Each row is a point on a landscape with many peaks, with its height.
A climber steps from a point to the highest of its 2 nearest points, and stops where none of them is higher. Distance is the straight distance between rows; heights are no part of it.
j_582: [177  69 167 129 111 140 127 119 138 128  88 124  84 140 156 152 118  60
 173 150 120  94 120  97 151 122 113 186]  h=21.9
j_401: [106 196 126 147  91 173 114 114 109  93  94  63 117 140 107  91 101 105
 133 156 101 145  95 130 163 189 149 116]  h=19.2
j_56: [198 109 183 112 141 136 163 180 118 145 113 156 111 193 129 127 110 144
 122  95 131 116 115 143 119 101  80 148]  h=64.6
j_365: [124 149 141 145 105 125 106 128 122 126 162  82 198 152 107 151 101 107
  60 128 140 141 121 143 120 140 146 140]  h=28.8
j_276: [147 161 123 124 125 200 127  94 137 102  96 133 121 204 128 186 138 125
 125  90 124 118 112  97 173  99 116  93]  h=16.1
j_639: [195 163 143 111 120 139 138 113  84 124 196 128 180 102 163 161 146 153
 157 108 143 151 113  99 201 134 104  79]  h=29.1
j_980: [159 191 161 131 117 209 172 141 137 142 153  70 122 146  96 106 129 176
 119 143 124 135 117 136 125 170  97 122]  h=59.6
j_316: [159 166 186 123 145  99 102 182 102 107  61 168 149 133 170  68  99  91
 143 133 174 128 108 143 183 109 102 169]  h=14.3
j_96: [155  46 172 113  74 141  97 144 116 121 136 131  78 162 129 141 145 107
 137 150 118  85 126 142  42 138 155 148]  h=21.4
j_189: [ 73  70 127 112 102  96  82 151 103  85 124 133  87 116  92 108 162 123
  73 143 109  55 158 153 101 168 152 127]  h=37.3
j_691: [150  91  97 145 155 121 129 123 133 142 145  99  69  89 107 110 133 131
 198 163 113 122 109 107 137 149 134 143]  h=22.2
j_266: [124 145 134 142 134 168 191  92 114 131 203 119 174 118  59 112 160 168
 100  92  73 127 107 135 130 138 118  72]  h=30.4
j_499: [113  36 102 138 137  75  87 150 140 120 114 148 113 118  85 149 124  81
  85 113 109  72 124 126 123 110 149 148]  h=57.4
j_990: [130 119 151 132  99 166 140 121 147 155 143  90 146 174  81 138 110 113
  84 122 116  82 112 150 100 133 120 167]  h=27.0
j_914: [143 122 170 145  95 139 128  81  64 157 177  77 172 145 139 173 130 141
 128 137 166 176 124  62 138 127 132 123]  h=46.5
j_853: [ 91 192 123 162 139 121 138  85 185 149 138 172 114 110 134 116 177 123
 109 143 151 132 141 120 150 176 108 173]  h=24.7
j_220: [128 170 189 110 133 129 127 146  78  99  75  63 113 150 129 132  96 109
 114  71 121 105  79 124 161 100  73 160]  h=23.9
j_176: [115 173 110 157 131 164 127 115 179 132 126 131 140 126 115 148 140 145
 174 119 131 121 114 139  97 152 110 150]  h=25.0
j_812: [ 28  92 108 146 155 128 129 121 122 106 163  58 158 121  70 133 167 115
 131 180 139 142 178 113  98 107 178 133]  h=48.7
j_445: [104 111  92 116 126  81  62 143 105 114 109 136 145  86 127  94  90 145
  75 110 139 104 128 162 135 124 174 106]  h=21.5
j_722: [156 127 158 169 148  81 105 161 131 131  77 176 137 113 128  77  95  71
 105 156 151 123 115 130 148 144 109 194]  h=12.8
j_57: [107  60 164 134 121 106 101 190 161 107 147 180 146 166 111 133 176  88
  92 132 142  74 155 176  92 133 155 148]  h=33.7
j_770: [121 140 106 131 112 167 102  81 126  85  90 151 158 194 138 170 133 106
 125  81 108 121 115 127 152  99 172  60]  h=14.7
j_93: [139 166 162 101 125 147 169 100  86 143  73  83  95 157 130 112  91 142
 141  93 113 135 121 103 128  96  91 131]  h=25.7
j_35: [102  99 170 147  99 152 146 108 120 172 179  87 122 137  91 144 139 142
 106 149 137 110 127 110  54 156 136 176]  h=25.6
j_9: [136 112 146 138 111 117 137 112 149 126  98 143  91 167 127 119 141  46
 143 125 117  90 113 110 195 122 129 173]  h=19.9
j_682: [106  95 100 133 175  95 135  78  95 148 128 151 117  89 139  86 158 139
 175 108 160 101 135 140 142  95 145 138]  h=10.1
j_413: [207 156 160 112 185  95 143 171 122 142  94 180 129 112 173 126 142 130
 157 104 148 146 131  95 187  77  54 169]  h=23.3
j_171: [120 160 113 139 119 111 109  63  98 124 140 150 183 136 153 138 145 137
 108 111 179 141 113 110 156 109 134 102]  h=44.7
j_671: [150  89  94  72  76 164 110 123 132 121 131 142  78 105 146 174 110 120
 149 110  69  84 141 128 100 121 136 113]  h=43.6
j_964: [ 75  85 107 118 119 129 103 150 119  66 165 143  85 102  95 145 183 136
 130 154 100  81 143 131 119 180 139  94]  h=40.3
j_898: [157 129  71 134 149 108 132 124 133 112  78 135 112 165  98 141  86 129
 124  72  98 118  82 108 157  92 101 113]  h=30.2
j_120: [ 96 142 107 190 169 108 119 120 118 113 161 124 131 146 114 118 165 149
 139 167 154 176 106 118 101 174 137 140]  h=56.6
j_613: [ 79 141 158 168 117 150 152  84  98 140 201 105 149 184  76 141 167 151
  67 148 108 134 131  99  85 139 162 152]  h=24.6
j_199: [118  67 113 143 162  93 130 130  87 100 186 174 124 152 129 184 195 150
 135 113 127 121 125 110 139 136 145  87]  h=41.5
j_649: [ 39 113  96 155 147 113  98  88 132 112  85 114 117 113 139 126 152 108
 147 178 152 145 150 118  95 135 172 141]  h=41.6
j_138: [137 146 175 113  96 149 128 125  94 125 131  54 185 149 169 184 107 116
 113 124 177 174 126  84 170 105 102 121]  h=44.0
j_730: [113 111  90 126 160  85 162  73 110 151 108 105 160 106 139 101 116 124
 169  98 164 150 143 117 138  54 133 115]  h=9.1
j_322: [100 121  91 159 142 146  79 105 162 116  77  94 105 124 129 120 121  95
 118 180 154 122 121 117 137 128 156 145]  h=45.0
j_404: [130 178 135 120 113 128 155  58  55 128  99 100 151 138 123 114  97 139
 128  63 114 120  99 113 151 113  98 108]  h=27.4
j_368: [ 97 102 124 125 134  80 131  97  56 101 145 178 101 152 159 156 177 149
 161 110 105 138 127 119 108 158 158 108]  h=38.6
j_218: [162 106 154 117 115 131 152 158 167 151  84 131 115 109 126 100  91 109
 166 128 129 118 144 165  46 110  93 167]  h=8.4
j_852: [179 113 161 108 141 104 144 158 103 158 130 120 141  77 155  71  72 143
 119 159 170 141 139 147 165 105 103 142]  h=20.3
j_36: [133 101 115 145 128  86 168 145 200 164 172 128 101 110  90 155 145 102
 122 140 104 144 125  98 120 155  99 175]  h=36.5
j_654: [106 106  82 111 144 113 121 147 169 125 166 136 153  85  93 137 114 146
  43 134 143 125 145 116 152  97 134  93]  h=41.3
j_18: [170 203 149 151 143 183 133 150 122 112 141  86 125 135 134 134 141 180
 168 149 139 169 102 120 145 180  93 119]  h=54.6
j_867: [138 162 143 135 116 129  69 187 168  94  90 112 121 130 137 128 102  69
 148 156 134 125  98 125 183 165 109 166]  h=23.5
j_335: [163 116 115  78  55 155  95 162 167 108 140 129  68 131 121 149 115 123
  96 144  76 105 135 149  74 162 129  96]  h=48.3
j_970: [ 43  72 135 121 122 159 148 109 170 142 155  82 142 124  94 178 178 114
 108 149 143 120 191 104  75  99 156 138]  h=46.1
j_369: [ 86 114  90 161 148  87 156 106 133 122 197  92 143 126  80 121 173  86
 132 161 108 146 123  93 177 138 147 137]  h=41.8
j_299: [114 140 154 135 132  82 162 101 131 173 109 141  78  71 146  67 138 144
 141 160 123 149 164 141  87 167 108 167]  h=10.4
j_673: [160 110 176  96  98 105 162 121  69 144 120 148 113 137 191 118 117  90
 193 103 105 110 139 150 169 131 120 164]  h=53.2
j_82: [104 108 161 132 152  89 175 141 114 160 158 182 178 139 116  75 153 135
 122  86 152  91 136 182 102 107 131 147]  h=32.0
j_509: [148 141 167 103 124 125 118 214 194 122  83 154 162 141 171 132 102  78
 118 147 156 170 164 151 161 100 119 135]  h=31.5
j_496: [128  50 155 117 128 111 125 186 155 136 181 171 161 143 147 182 163 127
 122 121 155 110 144 151 110 120 144 127]  h=36.3
j_942: [131 138 118 164 131 142 139  87 131 121 133 136 113 205 110 153 158  91
 136 108 112 107  81  94 173 142 132 128]  h=17.8
j_556: [ 57 188 112 168 144 129 122  77 151 137 157 135 188 121 113 127 166 108
 102 144 149 115 132 140 121 144 138 180]  h=26.5
j_254: [121 153 112 111 158 119 167 101 139 157  79  72 157 108 121  70  87 110
 143 129 161 156 141 111 171  61  96 130]  h=8.3
j_705: [109 100  96 157 185 103 124  85 135 143 123 121 115 102 149 167 170 153
 155 141 156 175 151  75 107 102 132 131]  h=12.0
j_400: [ 94 133 187 109  73 128 126  91 102 148  88 113 139 157 165 153  95 116
 111 122 138 148 158 135  76 135 148 135]  h=44.5
j_605: [153 165 103 131 162 103 144 114 159 165 130 158 120  93 160 118 147 177
 105 140 170 177 150 109 139 120  86 114]  h=30.5
j_644: [125 127 133 133  99 196  69 119 149 102 134 128 115 139 166 173 146 127
 181 162 150 101 122 142 104 156 163 138]  h=36.1
j_836: [166 148 121 113 117 202 101 137 153 130 161 178  97 124 188 153 170 154
 166 152 142 110 142 146 139 147 136 132]  h=39.8
j_870: [ 92 102 116 157 149 138 128  90  84 126 193 117 137 166  81 126 180 150
  54 140 146  98 114 108 136 127 147 122]  h=23.4
j_798: [174 132 111 120 135 204 132 138 112 117 115  56  75 139 102 110 107 159
 203 138 112 109 100 114 132 119 120 113]  h=17.3
j_350: [141 163 154 147 167 137 112 161 152 125  76 139 190 147 143 140  88 136
 146  88 178 123 112 153 113 103  82 182]  h=18.1
j_473: [123 113 100 158 154  73 148  93 152 154 169 146 103 113 103 146 182  96
 137 134 110 133 120  81 163 152 115 151]  h=39.1
j_588: [170 154  95 118 149 126  94 147  98  96 113 160 137 140 167 156 108 126
 166 106 124 129  97 106 203 108 127 108]  h=56.2
j_593: [142 131 141 141 108 172 141 119 134 133 114 112  94 163 111 178 119 178
 151 117 107 175 126  93  26 145 117 112]  h=29.6
j_30: [111 122 117 116  98 159 137 114 146 101 142 167 148 159 105 168 154 122
 115  73  68  91 123 148 124 126 167  64]  h=13.4
j_740: [121 206 118 147 130 166 143 113 144  88 109 142 132 171 116 127 139 139
 113 119 100 186 109 115 136 155 116  72]  h=35.4
j_250: [172  45 136 138 148  71 133 175 148 149 116 162  99 117 100 125  83 107
 123 121 104 105 109 117 129 102 113 167]  h=51.3
j_772: [ 87  75 105 129 130 146 116  79  89 125 145 101  74  94 110 141 160 144
 176 149 118  89 136  90 119 130 161 127]  h=24.1
j_875: [145 121 148 118  86 121  93 157 121 119 131  71 140 133 132 141  86  73
 138 146 120 106 112 133 183 161 142 146]  h=25.8
j_807: [124 101 106 159 201 110 140  71  96 159 129 127  95 140 118 120 199 171
 184 117 135 143 128  88 121 102 147 113]  h=11.2
j_484: [124 164 137 107 111 158 118 136 175 136  50 157 101 152 113  93 110 101
  80  99 114  68 124 143 170 103  97 149]  h=15.6
j_442: [160 187 145 149 163 149 122 142  87 116 121  77 155 144 136 113  94 181
 125 138 173 180  96 129 139 135  88 122]  h=50.4
j_181: [ 82 131 112 145 126  35 139 115 145 133 113 128 164 115 145 115 114  80
 108 144 127 183 145 127 103 123 124 154]  h=13.7
j_952: [130 168 134 152 114 196  99  86  82 102 152  87 182 113 117 121 112 157
  83 144 130 139  89 112 154 174 139  84]  h=31.7
j_965: [103 154 138 136 116 127 176  71 125 156 154 130 115 139 120 165 176 148
 134 114 100 185 151  77 104 148 127 102]  h=35.3
j_904: [ 70  87 159 153 130 141 128  96 158 151 135 108 177 134 131 173 158  86
 128 144 155 118 161 121  70 112 153 184]  h=43.4
j_966: [167 119  82 102 134 135 120 164 122 147 143 109  67  48 139  91  86 155
 159 163 104 127 136 125 143 135 121 128]  h=20.4
j_55: [133 161  91 167 143 147 127 138 139  91 176  95 182  74  73 102 102 138
 125 140  84 159  87 126 144 177 147  87]  h=33.1
j_135: [108 124 158 159 132 124 131 170 209 125 124 193 140 160 104  93 174  58
  83 166 128  97 145 155 114 128 143 175]  h=31.0
j_40: [ 98 150 118 143 126 140 151 113 132 113 221 118 194  56  81 131 142 147
  84 128  91 130 117 132 139 176 128  94]  h=31.6
j_429: [115 100 110 145 159 109 117 128 130 139 175 170 132 143  83 104 159 128
  78 119 143  64 105 116 179 116 136 143]  h=22.1
j_983: [139 182 148 135 136 170 134 110 170 131  72 146  98 155 144 141 132 130
 147 109 139 115 125 123 110 139  75 173]  h=23.6
j_548: [159 219 139  95 131 166 155 120 144 155 129 140 118  79 134 127 145 158
 185  70 101  97 128 143 175 146  73 132]  h=57.5
j_986: [161 163  95 137 141  92 146 126  75  99 134 141 168 132  98  80  90 143
 127  82 102 146  70 129 163 129 113  65]  h=37.2
j_766: [ 99  87 120 140 156  50 136 118 136 134 130 128 120 106 159 149 150 109
 122 167 150 212 161  92  96 124 125 128]  h=12.9
j_840: [127 114 170  88  77  92 152  97  63 141 134 127 123 121 163 128  91 119
 136 107 111 130 142 160 116 153 144 124]  h=48.0
j_411: [ 47 128 106 169 152  97 103 103 156 109 158 141 136 125 115 160 184  87
  71 159 140 113 136  97 130 156 127 184]  h=26.9
j_756: [ 41 112 155 148 122 123 128  70 128 144  78 107 111 116 124  82 145  99
 136 160 143 122 159 135  66 129 160 175]  h=38.8
j_344: [152  44 152 108 114 149  79 143 138 140 108 106 144 105 173 166 108 101
 111 167 166 102 167 141 120  97 158 140]  h=27.5
j_303: [ 84 164 146 183 125 144 124  86 102 149 167  94 144 101 118 144 146 166
 125 162 145 170 117  81  99 188 147 145]  h=52.3
j_527: [142 138 152 152 150 151 110 108 146 124  56 142  85 162 168 130 126 137
 146 155 155 159 134 113  70 127 110 169]  h=25.9
j_996: [134  71  66 133 160 118 147 123 153 137 101 123  88 153  83 112 117 124
 145 112 101 101 109 122 115  78 130 115]  h=33.2
j_901: [118 121 120 113 105 168 142 127 166 124 142 135  94 120 107 144 152 175
 164 118 108 120 136 143  26 146 115 118]  h=27.3
j_679: [ 51 104 154 126 147 105 163  95 136 137 101 173 122 117 137  98 174 122
 114 123 148 125 185 152  65 112 128 147]  h=36.2
j_709: [136 212 154 127 100 153 168 120  97 101 158  95 226 163 100 107 113 114
  83  95  98 155 102 138 155 122 103  85]  h=31.8
j_961: [ 89  78 153 118 132  64 129 161 110 136 157 178 176 113 110 113 135 108
  80 103 139  79 151 166 121 118 148 150]  h=31.2
j_655: [176  96 185 110 109 130  92 187 161 131  80 112 160 106 163 134  73  65
  94 156 160 130 163 141 145 102 132 152]  h=29.5
j_136: [ 92 100 173  87  64 145 162  83 118 162 117 132  72 146 162 151 147 115
 130 131 107 127 175 106  89 127 147 135]  h=41.2
j_719: [ 97  63  97 120 145 122 103  84 104 143 130  89  96  48 122 136  94 145
 130 140 130  91 137 113 121 113 152 138]  h=25.4
j_125: [160 140 123  93  73 193 132 144 153  78  92  90  81 165 127 187 112 104
 167 112  55 135 106 102 119 138 106 102]  h=43.5
j_568: [132 121 127 142 151  83 159  99  87 164 140  86 107 116 132  82 117 169
 118 164 153 199 137 101 113 126 124 131]  h=18.3
j_916: [124 125 118  92 104 157 109 140  96 121 173 122 104  62 174 129 130 165
 186 172 114 133 149 161  92 168 161 109]  h=26.8
j_239: [146  97  80 138 157  93 138  89  91 129 162  96 113  84 137 164 132 140
 188 133 119 192 124  72 149 112 148  92]  h=11.1
j_393: [188 118  98 112 143 179 119 147 112 142 111  90  63  93 142 101 100 182
 185 175 112 137 136 134  76 128 110 139]  h=18.9
j_851: [158 108  82 100 108 175 134  92 124 135 115 106  59  99 137 190 107 157
 168 113  67 136 140  78  83 112 114 117]  h=39.9
j_460: [148 204 145 111 127 198 174 144 143 132 136  84 148  99  94 130 111 181
 158  83 108 117 126 155 125 134  71 111]  h=66.0
j_843: [124 185 116 114 119 154 119 157 147 130 109 139 179 156  92  86 111 124
  80  89 129  80 109 166 182  98 137 121]  h=17.4
j_124: [114 166 106 138 116  90  67 108  97 116  86 133 199 123 122 135  93 139
  72  67 121 115 109 166 112 128 154 112]  h=20.2
j_591: [169 131 169 132 153 104 193 131 142 186  99 146 111  83 137  78 108 137
 145 130 131 138 163 152  90 125  69 174]  h=9.5
j_145: [161  61 131 135 128 143  91 133 126 136 149 164 101 150 136 149 150 115
 115 139 149  64 108 117 179 119 160 134]  h=23.8
j_37: [162 129 154 146 144 147 122 121  70 170 155  78 128  98 158 135 120 182
 191 159 170 159 125 114 117 154 128 141]  h=46.0
j_273: [179 104 119  76 119 140 137 192 149 137  88 174  96  97 157  93  86 121
 157 136  99 106 157 166  99  86 117 141]  h=7.2
j_300: [131 105 134 134 129  74 100 145 135 131 148 198 173 114 150 106 155  79
 129 141 177 105 125 112 206 107 148 149]  h=53.7
j_753: [ 85  86  90 135 117 100  88 137 170 117 112  90 130 131  82 142 136  78
  58 123  96  95 138 131 125 104 182 129]  h=52.5
j_837: [ 67 191  92 163 125 161 139  58 135 117 134 112 117 103  73  99 141 151
  82 136  75 137 113 116  92 176 124 127]  h=29.7
j_260: [126  61 131 108  97 116 106 157 143 139  99  94 137 130  99 122  97 115
 108 119 113  91 142 179  59 115 159 132]  h=26.7
j_659: [175 151 156 109 117 164 146 160 100 102 168 126 182 157 149 156 114 141
 160  86 130 135 106 150 178 133 119  74]  h=31.1
j_11: [153 152 115 120 143 170 116  86 116 137  95 128  78 135 162  99 127 157
  96 146 159 122 129  98 184 111 111 119]  h=13.1
j_397: [108 181 146 131 123 104 142 114 150 131  84  99 191 148 140 117  97  76
 111 125 145 167 142 145 122 108 106 170]  h=14.8
j_74: [ 83 137 133 166 134 102 141 110 209 137 137 150 128 143 101 124 157  65
  60 169 110 127 153 120 105 121 122 199]  h=29.0
j_819: [132 111 122 116 135  60 151 150  83 141 148 117 130 101 142  54  99 148
 123 161 157 177 134 157 132 129 143 106]  h=19.1
j_222: [137 168  91 127 134 127  71 194 179 102 115 187 174 145 142 148 110 135
 142 123 148 154 112 151 146 131 152 107]  h=42.5
j_532: [141 124 176 140 122 128 183 131 119 164 161  84 177 177 117 145 115 124
 143 127 140 176 134 138  88 120 115 163]  h=38.3
j_231: [116 166  97 151 124 163 102 161 179  87 105 126 159 188 124 152 129 130
 116 132 126 165 118 158  96 139 153  82]  h=38.2
j_712: [168 183 158  93 108 108 140 204 135 132 153 144 146 122 139 118  91 136
 102 118 140 150 118 143 183 145  83 127]  h=35.9
j_487: [ 59 111 140 167 153 125 139 132 114 131 165  83 123 155  89  82 176 132
 119 192 145 139 144 135  86 141 168 149]  h=52.0
j_89: [104  97 152 144 166  70 165 109  93 152 124 173 140 143 134 104 152 154
 143  97 148 144 148 164  54 109 120 150]  h=34.1
j_278: [105  70  91 129 137  98 104 175 125  93 123  92 113 152  86  97 139 109
  69 142 109 131 135 143 125 115 192  73]  h=48.6
j_317: [ 89 101 126 102 135 124 147 118 132 155 159 135 125  48 152 129 155 168
 176 137 144 115 170 166  93 134 135 128]  h=28.7
j_150: [172  93 109  99 136 172 111 168 162 130 191 170 121 101 152 165 163 137
 217 132 121  88 131 142 150 119 148 119]  h=44.3
j_953: [134  85  86 112 136 145 149  98 128 129  80 134  29 151 132 131 144 144
 163 131  85 134 133 105  76  92 138 111]  h=36.4
j_625: [154 172 166 104  99 105 178 179 114 128 168 111 186 161 108 110  91 122
 112  96 111 150 111 167 161 144 104 102]  h=33.6
j_847: [121 167 126 166 142 182 127 117 139 129  80 103 100 181 134 129 124 169
 152 152 139 185 125 104  68 131 141 118]  h=27.8
j_478: [116 114 192 128  99 125 138 143 128 157 161 111 171  98 139  95 109 111
 128 159 160 101 145 194  86 169 132 185]  h=33.3
j_969: [104  66 128 126 135 137 134 144 173 145 153  98 122 122 108 137 145 128
  67 167 153 131 165 114 104 103 147 123]  h=43.7
j_268: [125  91 106 120 133 126 125 161 147  93 148 159  97 169 120 144 153 152
  77 131 114 143 129 130 123 124 160  51]  h=45.4
j_414: [140 166  73 168 174 110 138 109 108 118 158 124 151  81  74  75 115 171
 121 113 109 143  79 113 156 144 113  89]  h=35.0
j_826: [ 96  95 109 140 153  98 102 127  74 119 145 115 155  98 101 120 104 179
  70 119 141 118 121 154  89 131 149  89]  h=22.8
j_424: [ 88 144 115 142 110 126 146  82 111 124 111 140  78 131 108  98 136 129
 103 124  97 117 113 134 114 165 142 112]  h=31.4
j_195: [144  88 117 133 136 111 101 158 145 127  78 116  83 125 149  94  95 102
  91 186 129 155 145 131 128 117 147 126]  h=48.9
j_606: [122 139 106 135 149 149 102 104 139 120  72 104 142 140 168 127 117 110
 182 145 176 151 140 121 147  93 152 118]  h=41.1
j_272: [150 171 104 136 157 137 110 195 162  94 108 147 154 150 130 164 105 117
 190  94 127 142  93 116 172 111 104 133]  h=48.5
j_23: [127 149 111 150 153  83 128 133 145 148  93 169  99  80 113  58  97 131
 128 142 135 120 111 142 130 152 101 182]  h=11.6
j_652: [150 146 108 117 161  94 136 141 135 117  95 114 136 149 184 125 122 101
 186 135 159 203 141 110 160  84 122 114]  h=37.9
j_68: [ 56 162  98  95 110 135 145 106 168 101 135 172 100  95 143 132 169 145
 106 134 111 137 179 148 120 150 143  65]  h=21.3
j_139: [126 174 107 147 125 106  96 139 132 121  87 106 176 177  78 102  93 100
  73  80  96  98  94 164 128 106 148 136]  h=18.7
j_253: [141 135 121 124 130 106 137 160 191 131 101 156 121 123 176 145 126 106
 163 150 143 181 153 130 130 128 116 135]  h=34.8
j_811: [ 72 102  82  93 147 113 122 119  98  98 138 192 102  66 134 158 165 177
 153  92  98  73 166 146  95 136 123 111]  h=9.8
j_200: [106 181 110 134  97  93 117  72 112 124 130 169 171 138 120 130 120  91
  85  81 122 112  94 113 187 125 119 132]  h=48.4
j_179: [140 168 135 160 113 133 135 111  81 102 197 117 222 165 104 122 128 125
  92 121 118 139  80 130 159 155 143 101]  h=30.3
j_549: [106 118 133 109 118 127 134 135  89 124 178 128 142 105 120  98 128 170
 112 124 133 102 127 179 123 156 150  86]  h=24.0
j_831: [131 164 146 108 109  87 133 114 118 149 133 149 179 123 145 103 120  74
 123 110 157 109 107 119 221 107 103 161]  h=53.5
j_503: [164 105 158 104 111 156 151 104 126 151  98  91 101 140 136 184 102 112
 161 100 118 110 128  90 127 103  93 173]  h=23.7
j_333: [122  80 117 132 152  83  94 176 141 124 180 173 123  82 147 133 156 114
 142 164 160 123 123 107 190 153 144 143]  h=48.8
j_880: [160 204  97 133 149 119 148 122 134 123 125 166 109 135 156 124 158 153
 148 120 125 193 125 105 163 145  99  80]  h=32.8
j_910: [120 171 114  95  95 160 163 104 160 131 114 193 118 148 129 162 127 148
 101  65  82 108 132 152 114 132 114  93]  h=12.1
j_211: [176 197 157 109 161 128 173 161 128 165 119 148 112 113 114  91 136 172
 146  82 132 108 117 144 168 134  49 166]  h=50.8
j_789: [167 142 148 140 154 129  93 174 139 125  82 131 181 158 114 153  77 119
  76  85 158  99  96 128 153  82  92 161]  h=19.8
j_998: [169 105 122 135 156 120 158 106 129 158 125 125  92 162 132 192 121 173
 120 101 116 189 132  73  80  98 105 110]  h=31.3
j_351: [139  53 182 148 130 119 151 149 140 154 149 108 175 174 116 148 124  92
 130 145 153 126 139 153  62 105 141 176]  h=40.6
j_425: [ 63 167 117 117 116 150 157 115 209 149 126 170 122 109 122  98 168 116
  96 138 136 114 170 151 132 134 125 129]  h=22.9
j_680: [189 166 180  76 148 103 161 179 105 153 110 147 136  70 190  85 105 135
 139 115 150 141 157 122 192  85  64 152]  h=21.6
j_46: [133 156 130 139 106 121 179  54  74 148 174 123 156 114  99 121 135 153
  76  92 105 135 112 102 145 132 109  95]  h=29.2
j_713: [155 139 103 126 121 195 118  96  94 105  97 103  73 149 104 106 102 152
 134 127  90 103 100 111 145 126 151  78]  h=15.8
j_702: [157 129  95  72 119 113 106 218 120 128 101 207 105 112 139  97  80 132
 164 112  77 118 125 166 149 102 161 114]  h=5.9
j_440: [107 112 122 126 139  77 181  97 108 142 147 145 100 132 107 147 143 167
  93 103  92 196 147  94  72 128 110  95]  h=33.5
j_438: [113 135 133 153 102 194  82 104 104 110 154 100 153 124 133 162 129 154
 132 148 145 112 110 127 118 172 176  95]  h=33.4
j_113: [116  65 133 118  84 136  85 151 111  85 135 133 104 179 114 181 154 137
 121 117  96 101 129 140  42 144 174  95]  h=23.2
j_962: [ 91 110 156  96  87 127 147 126 170 159 153 112 153  56 133 128 125 111
 169 135 129 104 165 172  73 150 129 161]  h=30.9
j_452: [106 120 125 122  98 112 134 118 132 118  73 102 104 159 105  87 103  85
 144 122  95 115 124 160  98 128 157 135]  h=28.9
j_858: [124 140  77 133 160 140 121 117 147 133 135 113  83  77 136 133 113 188
  90 171 139 174 143 103 119 136 123 100]  h=28.6
j_455: [122 206 153 114 138 121 126 139 139 103  49 141 163 126 186 110 100 123
 144 108 166 153 137 147 146 106  84 154]  h=16.2
j_187: [193 169 136 106 145  91 130 134  79 118 109 130 146 139 195 148 137 150
 136 103 164 174 115  87 193  70  61 122]  h=25.3
j_149: [193 176 108 124 126  90 113 137 103 137 169 165 175  98 174 129 146 159
 142 126 184 149 108  94 204 108  93 105]  h=27.2
j_538: [187 117  68 128 166 173  96 126 123 121 158 155 129 110 139 160 132 162
 187 109 122  96 110 110 178 114 140 105]  h=49.6
j_398: [115 122 115 134 100 115 123 145 193 127 175 142 145 127 109 194 138  80
 124 125  97 128 114 118 132 165 123 143]  h=33.9
j_493: [149 133  79 109 166 153 119 109 139 156 125 181 115 103 145  95 134 169
 101 121 164  95 137 123 180  76 131  93]  h=11.9
j_191: [142 177  86 106 111 206 106  92 128 115  90 143  52 126 161 142 125 143
 141 134 102 116 129 108 163 133 130 109]  h=14.4
j_104: [148 124 140  96 122 148 132 178 119 138 195 166 109  92 169 116 135 192
 128 151 137 131 153 174 114 160 134  88]  h=25.2
j_936: [140  60 120 116 126 139  81 133  96 115 121 132 100 129 167 139 125 119
 144 152 137  82 141 147 132 111 186 121]  h=25.5
j_417: [132 158 178 157 117 149 127 104  75 159 142  48 118 130 135 137 106 156
 146 164 153 178 115  63 132 166 120 158]  h=49.1
j_802: [ 76 115 137 102  89 131 113 121 132 104  89 164  75 137 138  97 165 124
  97 156 112 100 160 166  80 153 160 119]  h=34.4
j_261: [141 137 176 163 132 108 140 152 107 151 156 122 173 142 132 127 118 132
 160 138 154 138 108 172  98 178 114 181]  h=35.8
j_666: [ 93  52 117 121 124 145 112 148 154 112 124  85 147 179  82 163 152 119
 107 118 123 106 150 145  33  92 175 105]  h=24.9
j_312: [111 117  89 131 143 144 101 116 176 149 107  89 111  49 115 140  82 163
 107 149 134 127 132 122  94 125 116 138]  h=27.1
j_10: [169 121 153  91  86 161 135 187 151 101 113  87 101 197 110 141 106  85
 156 106  86 103 107 139 138 119 116 115]  h=49.2
j_866: [ 78 124 130 116 106 139 158  82 143 136 137 154  80 133 159 173 197 126
 193 130 105 153 168  97  88 143 152 122]  h=38.0
j_776: [184  92 181 101 112 153 135 182 133 128  91 129 112 192 112  93 107  94
 121 116 127  67 113 165 149 103 123 139]  h=56.3
j_265: [120 119  93 126 127 111 122 150 145 113 178 132 121 107 115 113 153 112
 135 154 125 141 121 118 195 143 160  86]  h=44.9
j_674: [ 91 112 167 136 113 120 102 112 107 142 107 152 142  81 135  60 129 113
 119 148 148  60 149 185 107 149 157 165]  h=30.8
j_862: [151 131  92 142 133 118 110 146  92  82 126 135 168 128 127 136  86 153
 129  95  83 167  86 149 102 145 151  46]  h=40.0
j_959: [194 110 133 123 146  83 130 190 113 138 119 153  85 127 132 109  99 106
 160 124 110 133  96 114 186 133 100 166]  h=50.6
j_319: [ 70 169 140 142 113 111 101 111 152 133 110 170 175 123 124 107 128  91
  85 115 141  78 138 175 108 148 141 183]  h=28.5
j_621: [ 82  54 120 128 164 128 126 154 121  95 178 141 156 146 131 182 197 145
 147 132 162 124 165 133 105 126 156  98]  h=39.0
j_795: [203  99 156 137 166 116 154 180 111 139 122 122 119 151 141 111  97 138
 192 116 138 130 109 139 135 107  98 155]  h=57.0
j_315: [152 157 146  93 110 108 153  97  96 134 101 155 116 127 164  91 126 104
 166  98 136  99 130 130 201 105 115 126]  h=60.5
j_974: [130 155 113  94 101 114 142 163 184 147 141 149 149  95 115 123  89 123
  88 113 120 150 138 136 170 121 111 100]  h=38.7
j_594: [128  98  94 111  84 144 114 135 153  88 171 133  40 117  94 146 160 124
 129 157  63 100 116 108 103 178 129  95]  h=43.9
j_33: [152 118 156 127 139 146  91 171 131 102  65  86 142 150 124 143  88  83
 148  91 137  74  88 129 164  86  97 182]  h=21.7
j_767: [136 104 146 115  84 103  98 145 136 150 117  80 147 115 139 118  88  68
  64 142 140 108 146 136 179 121 168 138]  h=27.6
j_409: [124 183 150 147 119 149  99 150 116  95  86  91 118 176 150  88 124 101
 164 175 151 138 115 154 157 173 129 148]  h=21.1
j_823: [188  72 130  99  92 127  85 197 148 115 115 132  74 147 152 145 100 110
  87 160 106 119 136 139 129 125 140 108]  h=53.6
j_97: [161 151 152 147 144 131 108 106  84 141 130 118 169 136 169 112 120 160
 116 130 216 145 114 124 156 124  97 152]  h=47.0
j_137: [128 113  90 149 140  79 132 131 100  82 151 157 142 144 108 129 135 148
  75 121 105 188 112 110 124 128 132  36]  h=42.6
j_86: [118 146  87 100 135 121 146  93 119 123 135 202  97  92 145 153 127 186
 129  68  81 112 147 153  84 120 115  91]  h=10.9
j_158: [140 136 111 142 139 122 162 114 107 129 114  41 123 128 112 142  99 122
 187 137 113 202 114  73 146 108 123  96]  h=10.3

Two climbers start at each pair of points below. Name the first point that both come to, or write -.
j_191, j_276 -> -
j_807, j_870 -> -
j_30, j_843 -> -

For each start below, name the point where the climber stops.
j_730 -> j_499
j_139 -> j_970
j_613 -> j_970
j_11 -> j_588
j_86 -> j_499
